Each scene shows the same named points in several views. A view is turned or mirrored, and shifted as a whole, has a little noise and may leave points out.

Scene 1
View 1
q_138: [ 22 -12   2   9  -8  23   8   7  16   9  15  18  -2  -7   9  21 -11  -4
   0   0  11  -3 -12  -5  -5 -11  -2  -4  -4   2  11 -27 -22  -7  10  10
   6  -5  -3  -1  -3 -13  -9  11  13 -12   1  11   9 -13  11 -19 -12 -12
  -5  19  -7]
q_976: [  5  -8  14  11  -5  -4 -11  -4 -11   4  -3  -1  -5   0   4   0   1  10
  -5  -8  16   2  -1   9   1   1  10   2 -10 -10  -3  -4  -8  13   0  -3
   5 -23  21 -23 -12  10  13  -6  10  -1  -7   7 -19  -4   3   4   0  -6
 -10   8  -2]
q_945: [ 12 -12   1   0   1   2  -1   1   3   3   1   9  -3 -13   3   6  -4   1
   0  -3  14  -5  -1   6  -4  -6  -3  -2  -5 -11   0  -5 -12  -5   0   1
   6 -10   8  -6   5  -3   0   0  -3  -2  -6   6   0 -11   2   0   0 -15
 -15  14  -7]
q_837: [  2 -10   0   4 -10  -3  -3   2   5   0   6   5   7   0   8  -6   3   8
   6 -10  20  15   0   3 -10 -15  10   3 -10   1  -8  -9   0 -14   6   5
   5   5   6  -4   3  -4  -6   1  11   2  -1   6  -1   1   3  -1  -3  -6
 -11   6  -4]
q_17: [ 22 -14   1   4   3  24  12   3  16   3   5  14  -7 -17   8  27 -16  -9
   0   0  11 -11  -7  -2  -1  -5  -3  -3  -6  -8  11 -18 -18  -7   2   1
   9 -14  -4   2   3  -5  -6   8   4 -10  -2  11  10 -16   7 -18  -3 -14
  -6  19 -10]
q_405: [ 12 -12  -5  -4   0   9   6   2  14  -1   5  13   3 -14   6   6  -7  -4
   5  -3  12  -1  -1   3  -7 -12  -3  -2  -5  -3   1 -11  -8 -18   3   5
   6   0  -3   4   7 -11  -6   4  -2  -3  -1   8  11 -10   4  -6  -1 -13
 -12  13  -8]
q_319: [  7  -6  14  11  -6   5  -4  -4  -4   4   0   0  -1  -4   5   6  -5   0
  -4  -7   7   2  -6   7   5  -1   8  -2 -10  -4   4  -8 -10   9   0  -6
   3 -25  13 -16 -20   6  15   0  12  -4  -1  10 -13  -8   4  -3   3  -4
  -3  12  -1]
q_905: [ 17 -11   1   3  -3  12   2   2   9   6   8  12   0 -14   4  10  -9  -6
  -1   0   6  -6  -8   4  -3  -6  -9  -7  -3  -3   8 -14 -17  -5   2   3
   4 -11   1  -1  -5 -10   1   4   2  -8   0  10   6 -15   5  -7  -4 -14
  -9  17  -5]
q_276: [  5  -7   6   6 -12   6  -1  -1   4   3   7   4  10  -5   8  -2  -5  -7
   1  -7   1   6  -7   7   0 -10  -2  -9  -6   6   5 -13  -6  -2   1   0
   0 -13   2  -4 -19  -7  12   5  10  -4   6  13  -2  -9   4  -2   2  -5
  -2  13   1]
q_794: [  6  -8   9   3   0  -3  -6  -4  -5   1  -3   1  -3 -13   2   1  -3  -1
  -3  -6   9  -4   0  11   4  -1  -2  -3  -7 -11  -1   0  -9   5  -5  -7
   3 -21  15 -13  -7   4  15  -4  -3   0  -4   7 -10  -9  -1   5   6 -10
 -13  10  -3]
q_379: [ 14 -11   3   3  -1  12   5   2  10   3   4  11  -2 -12   7  12  -9  -5
   1  -4  12  -3  -5   2  -2  -7  -1  -3  -6  -4   5 -14 -12  -8   3   3
   6 -10   2  -2  -2  -6  -2   5   4  -5  -2   9   5 -11   5  -9  -2 -11
  -8  16  -7]
q_316: [ -4  -5   6   4 -12  -3  -6  -4  -1  -1   3  -1  12  -3   7 -14   0  -2
   2 -10   4  13   0  11   1 -12   4  -5  -7   5  -3  -6   2  -5  -1  -4
  -2  -9   6  -6 -14  -3  13   1  10   3   5  10  -7  -2   3   6   6  -2
  -3   7   4]
q_748: [ 16 -12   4   6  -2   6  -3   4   3   9   9  14  -3 -10   3   9  -5   2
  -4   0  11  -7  -8   5  -4  -4  -7  -4  -3  -6   3 -13 -21   1   2   5
   5 -13  10 -10  -4  -7   1   0   3  -8  -4   8  -2 -13   5  -2  -7 -15
 -14  16  -7]
q_68: [  3  -8   7   3  -1   2  -2  -4   1  -2  -2   1   2  -8   6   0  -4  -3
   0  -7  10   3   0   9   2  -7   6  -2  -9  -6  -1  -4   0  -3  -1  -5
   3 -16   7  -7  -8   2   9  -1   4  -2  -2   9  -6  -6   2   1   8  -5
  -7  10  -2]
q_359: [ 10 -11  -1  -5   2  -2  -2   0   4   1   3  11   3 -19   1  -1  -6  -5
   0  -2   7  -8  -1  10  -2  -7 -14  -7  -2  -8   1  -2 -12  -8  -4  -1
   2  -9   4  -2   2  -9   5  -2 -11  -2  -4   7   4 -14  -1   5   4 -17
 -18  14  -5]
q_88: [ -8  -3   5   6 -17   4   0  -5   7  -5   3  -6  19   2  13 -13  -1  -8
   7 -15   2  24  -3   7   2 -19  14  -7 -12  14  -1 -13  10 -12   0  -4
  -3  -5  -4   1 -23  -3  12   6  20   3  12  14  -2   2   6  -1   8   6
  10   6   6]
q_472: [ 10  -9   3   6 -15   8  -3   3   8   7  14  11  13  -8   5  -2  -7  -9
   0  -2  -3   2 -11   8  -2 -11 -13 -14  -2  11   8 -18 -17  -3   2   5
  -3  -9  -2  -1 -19 -17   9   6   7  -8   8  14   4 -14   7  -2  -5 -12
  -5  17   2]
q_223: [ -3  -4   8   8 -17   3  -4  -4   1   1   5  -4  14  -2   9 -11  -3  -9
   1 -11  -3  14  -5  10   4 -13   4 -10  -8  10   2 -13   0   0  -2  -3
  -4 -14   1  -4 -26  -5  17   6  14   1   9  14  -5  -4   5   1   6   0
   5  10   7]
View 2
q_316: [  5 -13  -4  11  -6   7   3  10   8  -2   2   5   9  -8   5   5  -4  13
  -2   9   9  -3   2   2  -1   5  -5  -2 -11   3 -13  17   7  -7   5  -2
  -3   1  -3  -2  -6   0 -27   4   4  14  -2  -7   0  -3  -7  -8  -7  14
  -3   2  -1]
q_945: [ -8   5   2  -1   6   5  -5   1   1   6   9   9  17   0   0 -10   1  -2
   3   0   6  -4   8  -7   2   1  -5  -4  -9  -3   6  13   2  -4   8 -11
   6  -2  -7   6   9   1  -1   5   7   7  -3   2  -4   4   3   1   3   1
  -2  10  -3]
q_405: [ -7  -2  10  -3   7   1  -1   8   4  -1   2  12  10   5  -1  -7  -3  -2
   9   2   8 -18  -1  -8   5  -5 -10   0 -11  -3  15  15   5  -3   1  -8
   2  -5 -11  -1  11   1  -6  -3   9   7   2  -1  -2  10   8   4   2  -7
  -6  15   0]
q_88: [ 11 -22  -5  11 -12   5  11  15  10  -8  -4  -1   3  -5   6  11  -7  24
   2   8  10 -18 -10   5   1   5  -7   8 -11   5 -14  17   6  -7  -1   5
 -10   2  -3  -7 -11  -1 -38  -3   0  14   4 -17   2   0  -5  -6 -11  12
  -8   0   1]
q_837: [  2  -6  -2  -1  -3  12   1  12   5  -3  -3  10  10  -9   2 -12  -8   2
   0   4   9  -7  -7  -8  -7   4 -11  -3 -18   6   3  20   6 -12  -1  -3
  -2  -8 -14  -7  10  -3 -19  -5   3  17   0  -8   8   5  -5  -1  -1   5
  -6   4   6]
q_379: [ -8  -1   3  -1   6   3   2   7   2   2   3   1  13   5   3   1   5   4
   5  -2   3 -15   0  -9   1   3  -7   6  -9  -7  10  10  -2   1   5  -8
   3  -5  -5   4   8   1  -4   0   0   4   0   4  -3   7  10   3   4  -2
  -7  10   0]
q_359: [ -9   0   8   5   7   0 -10   3   4   5   9  16  14   2  -2  -4   0  -3
   3   8   8  -4  14  -3   7  -7  -2  -8  -5  -4   4  15   8  -3  11 -11
   7   0  -5   4   4   3  -4   8  14   7  -3   6  -7   1   1  -3   1   0
   1  15  -6]
q_794: [ -4   3  -5   6   0   6  -5  -3  -1   9  14   4  20  -6   2  -1   3   6
  -3   1   5   7  13  -2   2   8   2  -5  -7  -2 -12  12   2  -6  14  -9
   6   4  -1   9   0   4  -5  14   4   8  -8   3  -6  -5  -3  -5  -2  10
   1   3  -7]
q_276: [ -3  -8   2  10   0   2   5  11   7  -2   1  -1   7   1   5  13   5  11
   3   4   4 -10   3  -1   0   5  -5   2  -6  -6  -2  11   1   3   7  -5
   1  -1   1   1  -2   1 -16   3  -1   6   1   2  -3   1   2  -4   2   7
  -4   8   0]
q_976: [ -1   6 -15   5  -4  14   2   0  -3   9  12  -4  21 -13   6  -5   2   7
  -9  -2   0  16   6  -5  -9  19   3  -4 -13   1 -16  13  -4 -11  12  -8
   5  -1   1   7   1   1  -8  14  -8  12 -11   2   1  -8  -6  -5  -1  19
   1  -6   0]
q_748: [-12   5   5   4   7   3   0   6   2   3   5   2  14   2   4   1   9  -2
   2   1   0   0   8 -10  -4   7  -4  -5  -7  -9   9  10  -2   2  11 -12
   9  -8  -3   4  11   1  -1   5  -1   4  -5  12  -3   2   6  -2  12   5
  -2  12   3]
q_17: [-11   4   7  -6  10   0   4   3  -2   4   6  -5  14  12   3   2   8   3
  11  -8   2 -23  -2 -10   4   2  -8  11  -5 -15  18   5  -7   5   5 -11
   4  -7  -3   9  11   1   6  -2  -2  -3   3   8  -7  13  21   9   8 -10
  -9  14   0]
q_319: [ -3  -1 -10   8  -3   8   7   2  -1   7  10 -10  17  -5   8   8   5  13
  -4  -3   2   3   4  -2  -3  15   0   4  -8  -5 -13   9  -6  -2  12  -6
   2   0   5   8  -4   4  -9  11  -8   6  -7   1  -4  -4   1  -5   0  15
  -2  -2  -2]
q_905: [-10   0   8   4   7   0   1   8   3   1   4   3  11   6   3   5   8   2
   7   1   3 -12   5  -8   2   1  -4   0  -5 -11  12   9   0   4   9  -9
   6  -5  -2   4   8   1  -3   1   1   3   0   9  -7   5  11   1   8  -1
  -4  14   1]
q_138: [-11  -1   7   1   8   2  11  14   5  -1  -4  -6   7  10   7   8  11   3
  11  -4   0 -21  -8 -14  -4   6 -12   9  -8 -13  23   6  -7   8   2  -9
   5 -14  -5   0  14  -2  -3  -7  -7   1   4  11  -1  12  16   4  14  -3
 -11  15   8]
View 3
q_405: [  1 -14  -1  -4   5 -15  -4   0  -6 -18  -1  -5   4 -12  -6 -10   1   8
  13   3 -12  10   4   2   6 -20  -7  -1   7  -6   6  -2  -5   0 -18  -9
   4  -3  12  21   6   7  -4   4   0   5   2   3  -5  14  -1  -2   5   3
  -9  -5  -8]
q_837: [  0   9  -5 -10   3   3   0   4  -2 -13 -11  -5   2 -19  -9  -6  -6   3
  17  -1 -16  -1  -3  -9   3 -12 -13  -4  13  -7  15 -10   3  -3  -9 -11
  -8   0   4  19   2   6  -8   9  -5   8   1  -5   0  19  -7   3  -4  -1
 -18 -11  -5]
q_68: [ -1  -2   5  -9   2   7   1   0  -7  -3  -5  -7  -3  -3  -7  -4  -2  -1
  13  -4  -7  -4  -7 -11   6  -9   3  -2   5  -3   9   9  -2   7  -4 -11
  -2  -4   2  12   7   3   2   4   1   1   4  -1   2   4  -5   6   2  -2
  -9 -20   2]
q_319: [  4   6  13 -11   2  13   7   4  -2   7  -4  -1  -4   1 -12  -3  -1  -5
   1  -8  -5  -9  -5  -8   4  -8   6  -5  -5  -4  10  13   4  16  -3 -11
  -3   1   4   4   6   1   0  -1  -1  -3  10  -1   6  -6  -4   3   7  -8
  -9 -23   7]
q_794: [ -1  -6   1  -7   3   8  -3   1  -3   1  -3  -4  -5   0  -7   0  -3  -3
  11  -9  -7 -11 -11  -6   3  -5  12   1  -3  -2   7  13  -7  14   2 -11
   6  -5  -1  11  10  -1   3   7   0   7   6  -1   9  -2  -4  10   5  -5
  -3 -16   3]
q_316: [ -1   9  -2 -14   1  12   5   0 -10 -12  -8  -3   9  -4 -10  -8  -2  -4
  12  -1 -12  -7  -6 -14   5  -3   2  -7  14   1  15   2  -4   5  -1 -12
 -12  -4   3  16  -2   6   0   0   7   1   1   0  -1   3  -9   9  -1  -5
 -17 -27   3]
q_379: [  4  -9   7  -6   4  -9   1   3  -3  -9   1  -4  -1  -7  -8  -8   3   5
   6  -2 -10   6   6   2   5 -20  -4  -2   0  -7   4   3  -1   6 -17  -9
   4   0  11  13   7   5  -4   1  -1   2   7   2  -3   6   1  -5   9  -1
  -8  -8  -4]
q_138: [ 10  -5  10  -6   8 -18   4   7   2 -11   4   2   4 -12 -14 -11   6   7
  -7   0 -11  12  19  12   2 -30 -12  -4  -4 -13   4  -2   5   7 -26  -8
   4   4  21  12   3   7 -10  -7  -3   0  11   1  -5   4   4 -16  17  -4
 -11  -5  -7]
q_976: [ -1   9   5 -11   4  19   1   6   4  11 -10  -2 -11  -5 -11   4  -8  -6
   6 -13  -8 -17 -13 -10   0  -4   6   0  -7  -3  14   7   3  14   4 -12
   1   0  -3   6  10  -2  -1  10  -9   6  10  -5  15  -2  -6   7   3  -9
  -7 -17   5]
q_223: [  1  13   4 -18   0  12  11  -1 -12 -11  -5   2  12   0 -14 -13   2  -5
   4   1 -11  -6  -1 -13   7  -2   4 -12  11   2  13   6  -3  11  -2 -11
 -16  -4   8  11  -6   8   0  -8  12  -7   5   1  -4  -5  -8   5   4  -7
 -20 -33  10]
q_359: [ -2 -19  -8  -2   8  -7 -10  -2  -7 -16   1  -5   3  -5  -4  -7   1   5
  12  -1 -12  -2  -4   3   3 -11  10   4   4  -2   5   7 -14   8  -2  -9
  11 -10   7  20   8   2   3   5   7  12   3   5   3   3   1   5   7   0
  -1 -10  -4]
q_472: [  6   2  -3 -12   7  -5   6   1  -7 -22   3   6  20  -2 -16 -17   8   1
  -5   6 -15  -1  13   5   3 -12   4  -9   7  -1   9   0  -9  12  -9  -9
  -6  -6  17  15 -11   9  -3 -13  17   0   8   5  -4  -9  -2  -4  15  -8
 -15 -24   2]
View 4
q_976: [ -5 -12   1  -9  -6   9  16   9  -6   7  12   5  -6   7   5   9  -5 -14
  -9  -2  -1  -4  -1   1  -4   9  11  -5  -6   5  -1   8 -10 -17  -2  -4
   5  -2  -1  10   2   8   3 -11  -4   3  -9  -3   6  -5  -5 -12   9  12
   4  -3   3]
q_138: [ 17   0   0  11  -3   5  -9  10 -19  -3  -2 -10 -10  -3  -2 -19   7   6
  11  24   6 -19  -9  -1  -6   5  -7  -8  14  -5  17   2   1  19 -15   5
   4   8  21  -4   5  14   4   9 -10   6  19  -7 -14  -9  -8   9  -2   8
  -1  -4  -3]
q_88: [  3   4   1 -11 -10  -9  -8   4  -8  21   3  -2 -16 -11  -4  14  -9 -14
  -1  21  12 -23  16   6   4  18   0  -1   6   3 -12  -5   9  12   3   2
 -19   0 -13   0   9  -5   5   0  13 -11 -13 -20 -18  -2  -5   3   5  -8
   9   9   9]
q_359: [  4  11 -13  12  -1   8   0  -5   2   2  17  -5 -13  -7   7  -5  -8   4
   0  -6  -5  -4   4  -1  -8  -1   0  -7   4   5  -7  -3  -5  11  -4  -5
   4   1  10   4  -3   7   1   2  -5 -13  11  -9   5   0   7  14  -3  22
   7  -9  -1]
q_223: [  5   0  -1 -14 -14  -2   0   3  -8  18   6  -7 -17  -8  -4  15 -14  -5
   1  10   8 -21  19   0   1  16   6   1   6   3  -7  -2   1  12  -2   3
 -12  -2  -6   5   1  -2   5  -4  10  -5 -11 -14  -8  -7  -9   4   5   1
   3   4  -1]
q_276: [  9   1  -2  -6 -10   1  -1   4  -8  12   7  -8 -16  -6  -1   3 -10  -2
   3   9   5 -17  12  -1  -2  10   3  -2   7   2  -2  -1   0  13  -5   2
  -6   1   3   4   1   3   5   0   4  -4  -1 -12  -7  -7  -5   6   2   5
   3  -1  -2]
q_316: [  2   1  -3  -8  -8  -2   1   1  -3  15  10  -1 -15  -8   2  13 -11 -10
  -1   6   4 -14  12   2  -3  13   6  -4   3   5 -11  -2   0   6  -1  -5
 -11   0  -6   4   5  -1   4  -3   6  -9 -10 -15  -3   0  -1   2   5   3
  10   2   5]
q_794: [-5  3 -8  0 -4  9  7  1  1  7 18 -1 -8  1  3  4 -9 -6 -9 -7 -3 -1  4  2
 -4  4  3 -3 -1  5 -9  1 -7 -6  1 -1  5 -3  1  7 -1  7  0 -4 -1 -9  1 -6
  3 -5  2  4  1 18  4 -5  0]
q_472: [ 19   5  -5  -3 -12   0  -7   0 -11  10   4 -15 -22 -12  -2   1 -13  10
  13  10   7 -25  17  -3  -4  11   4  -2  15  -1   3  -4   0  29 -13   1
 -10   3  11   5  -3   4   6   3   4  -3   1 -15  -5  -8  -9  14   1   6
   2  -3  -7]
q_945: [ 2  4 -8 12  2  9  0  2 -1 -1 13 -1 -8 -2  7 -8 -2 -3 -2  1 -5 -3 -4  2
 -7  0 -2 -9  1  4 -2  1 -4  3 -7 -4  6  3 11  3  1 11  1  1 -9 -8 10 -7
  3  0  4  7 -2 16  7 -7  3]
q_748: [ 12  -2  -5   6  -4  11   4   6  -8  -2   9  -5 -11   0   5  -9  -2   4
   5   3  -3  -8  -4  -3  -8   2   4  -7   4   2   8   3  -6   7 -14  -3
   6   4  17   6  -2  13   3   0 -10   1  10  -6   3  -5  -3   5   2  17
   2  -9  -3]
q_17: [  9   7  -5  16   1  11  -8   6 -14  -3   6  -8  -5   0  -3 -24   5   6
   1  14   3 -11 -10   1  -5   0 -12  -3  12  -5  11   1   1  11  -5  13
  12   4  18  -4   2  15   0   8 -10  -1  23  -2 -18 -15  -2  12  -5  16
  -5  -8  -3]
q_905: [ 11   4  -7   9  -3   9  -2   2  -8   0   8  -8 -11  -5   1 -12  -2   6
   5   7   1 -12   0  -1  -6   3  -3  -4  10  -1   6   1  -3  14  -9   3
   5   2  14   2   0  11   2   4  -5  -3  13  -7  -5  -9  -3  11  -3  15
   0  -7  -5]
q_319: [  1  -6   0 -12 -10   8   9   9 -10   9  10  -3  -8   5  -2   6  -7  -8
  -7   3   5 -11   4   1  -1  11   7   1   2   1   2   6  -6  -7  -1   6
   3  -2   1   7   0   6   4  -7   1   3  -4  -4  -5 -14  -9  -4   4  10
  -3  -1  -3]
q_68: [-3  2 -5 -1 -4  5  2  3 -3  8 13 -1 -8 -1  2  3 -6 -9 -6  3  1 -8  5  4
 -2  8  1 -4  0  3 -7  1 -2 -3  2  1 -1 -1 -1  3  3  5  1 -2  0 -7 -1 -9
 -5 -4  1  2  2 12  4 -1  3]
q_837: [  5   0   0   9   1  -3  -4   6  -3   5   5   5 -12  -7   7  -1   2 -16
   3  19   1 -11  -5   7  -6   9  -2 -13   0   6  -6  -2   3   6  -8 -12
  -8   6  -1  -2  11   4   6   3  -5  -9  -1 -18  -3   9   4   0   4  -1
  19   3  14]

Which points are out of place in each view (at most two, in the order of its rows)? Write - if all are in place.
view 1 => q_472
view 2 => q_276
view 3 => -
view 4 => q_794
